Points on a hilly landscape, in no order, each with its height.
From any point a ball rolls to the lowest of the 5 points nearest to it. It stops when none of these is lower. Distance is the straight distance between rows; heights are no part of it.
q_442 height 261: [ 14  -7  20  -2  15 -22  20  22  39 -23  19]
q_719 height 139: [ -5   7 -76  -2 -13  36 -11 -33 -11  17  -2]
q_977 height 320: [-56  24 -26  24 -14 -11   2  11  -8 -46   2]
q_76 height 255: [ 22 -17  38  -3  31  -6   2  23   6  24 -29]
q_903 height 116: [ -8   8 -62 -11  -1  34   6 -19 -18  22  -4]
q_503 height 211: [ 18 -17  12 -19  -1  -3   5  -6  14  32 -41]
q_118 height 322: [24 -5 38 -3 37  8  4 33 17  9 -5]
q_377 height 156: [ -9   8 -83   2 -25  23 -19 -49 -16   3   3]
q_497 height 407: [-26  15 -52  26 -27  -3 -52 -10 -31 -18   2]
q_630 height 478: [17 -2 40 -5 36 -2 27 34 33 -3 10]
q_703 height 673: [ 11 -12  83   8  29 -32  40  14  37 -24  11]
q_752 height 247: [-28  21 -40  19 -16  -2 -34  10 -29 -16  15]
q_797 height 290: [ 22  -6  23   7  28   8  -9  11  19   8 -14]
q_766 height 84: [ 13  -5   5 -37 -16   8   7 -15  12  35 -27]
q_643 height 256: [  7   2  16  14   4  17 -11 -30  -6  -6   6]
q_61 height 252: [  1   1   1 -31 -14  23  10 -21  -5  33 -26]
q_425 height 262: [ 24 -13  61 -10  32   2  11  38   5  25 -12]
q_715 height 266: [ 24   5  17   4  11  10 -17   0  25  -9  13]
q_549 height 257: [-49  22 -12  11 -24 -13   2   8 -13 -38   7]
q_417 height 217: [ -3   3   2  17   0  18  -2 -33 -28   0   8]
q_524 height 330: [21 -3 19  4 31  0  9 27 35 -4  9]
q_738 height 280: [ 22  -4  59 -12  31   5  22  43  26  10  -4]
q_335 height 346: [  3 -18  32  12  14 -44  20  22  28 -30  14]
q_836 height 186: [-18  -4 -64  15 -24   0 -26 -40 -25  -8   0]
q_697 height 277: [-42  27 -50  18 -22  -3 -28  16 -14 -29   5]
q_669 height 291: [-10  -4 -50  23 -18  -3 -31 -26 -36  -8   4]
q_812 height 230: [ 24 -14   8 -33  -9   1   6  -4  12  41 -30]
q_429 height 128: [-10   6 -42 -13  -2  39  15 -20 -21  24  -8]
q_880 height 27: [  5  10  14   8  -7  13 -15 -19 -11  -8  21]
q_573 height 259: [ 18 -11  21   4  20   1  -7  -3  15  15 -32]
q_642 height 258: [ 13   9  15   1  -7  -4  -9  -2  30 -19  20]
q_621 height 249: [ 12  -8  15   3   3 -25   5   9  40 -26  16]
q_746 height 524: [ 13  -6  56  -7  31 -13  42  29  41  -8  12]
q_2 height 254: [ 28 -29  16 -23  11 -15  13   8   6  43 -30]
q_323 height 218: [-10   1 -31  27  -4   1 -23 -14 -42  -8  16]
q_115 height 51: [ 42 -30  13 -42  18 -18  24   7   9  50  -6]
q_918 height 251: [ -6  -6 -49  18  -4   5   0 -30 -29   5  10]
q_145 height 229: [  5  -6   5 -19  -5   9   9 -22   9  28 -38]
q_589 height 323: [ 12   0  66 -13  29   4  41  35  37   1   3]
q_693 height 399: [ 40 -13   3 -43 -10  -2   4  -2  13  47 -23]
q_964 height 324: [ 31 -26  13 -37   5 -11  15   2  11  45 -23]
q_367 height 312: [ 15  -2  17   8  11  15 -13 -15  12   1 -13]
q_699 height 160: [-21  18   2   0 -29  -4  -4   2  -9 -25  22]
q_595 height 199: [ -6  16  13  -3 -25  -2 -11  -4   9 -21  27]
q_761 height 288: [-52  27 -39  16 -15  -3  -7   9  -7 -40   4]
q_364 height 222: [ 40 -34  40 -38  21 -17  38   6   3  51  -6]
q_955 height 237: [ 19 -23  24  -7  16  -9   7   5   7  29 -40]
q_265 height 178: [-25  17 -23  12 -20  -3 -18  14 -26 -23  24]
q_926 height 80: [-12  -4 -29   8   2  18  15 -33 -23   7  -1]
q_132 height 244: [-42  27 -36  10 -23  -3 -16  19 -16 -30   7]
q_928 height 285: [-16   6 -40  21 -13   2 -35   1 -41 -12  18]
q_230 height 90: [-13  -1 -17  -5  -5  25  19 -29 -17  15 -11]
q_292 height 253: [ 30 -29  46 -16  20 -15  19  19  -6  42 -21]
q_956 height 306: [-41  36 -59  23 -26  12 -40   1 -11 -36   1]
q_443 height 204: [-34  22 -10   8 -24  -3  -9  16 -15 -27  21]
q_783 height 129: [-14  13  -6  13 -13   9 -18  -3 -34 -16  27]
q_938 height 191: [ -8  -6  22   6 -20 -36  -4   3  23 -34   4]
q_848 height 121: [ -3   9  -4  19  -4   9 -13 -18 -33  -9  26]
q_102 height 453: [ 14 -10  30   1  27 -17  31  27  36 -14  16]
q_945 height 89: [-28  15  15   3 -31 -23  -3   1   9 -37   3]
q_877 height 171: [ -7  -2 -20  21   0  10  -8 -26 -36  -4  18]

For each start below, name the point where the ball stops.
q_524 | q_945
q_323 | q_880
q_797 | q_766
q_697 | q_880
q_497 | q_880
q_956 | q_880
q_573 | q_766
q_102 | q_945
q_630 | q_115
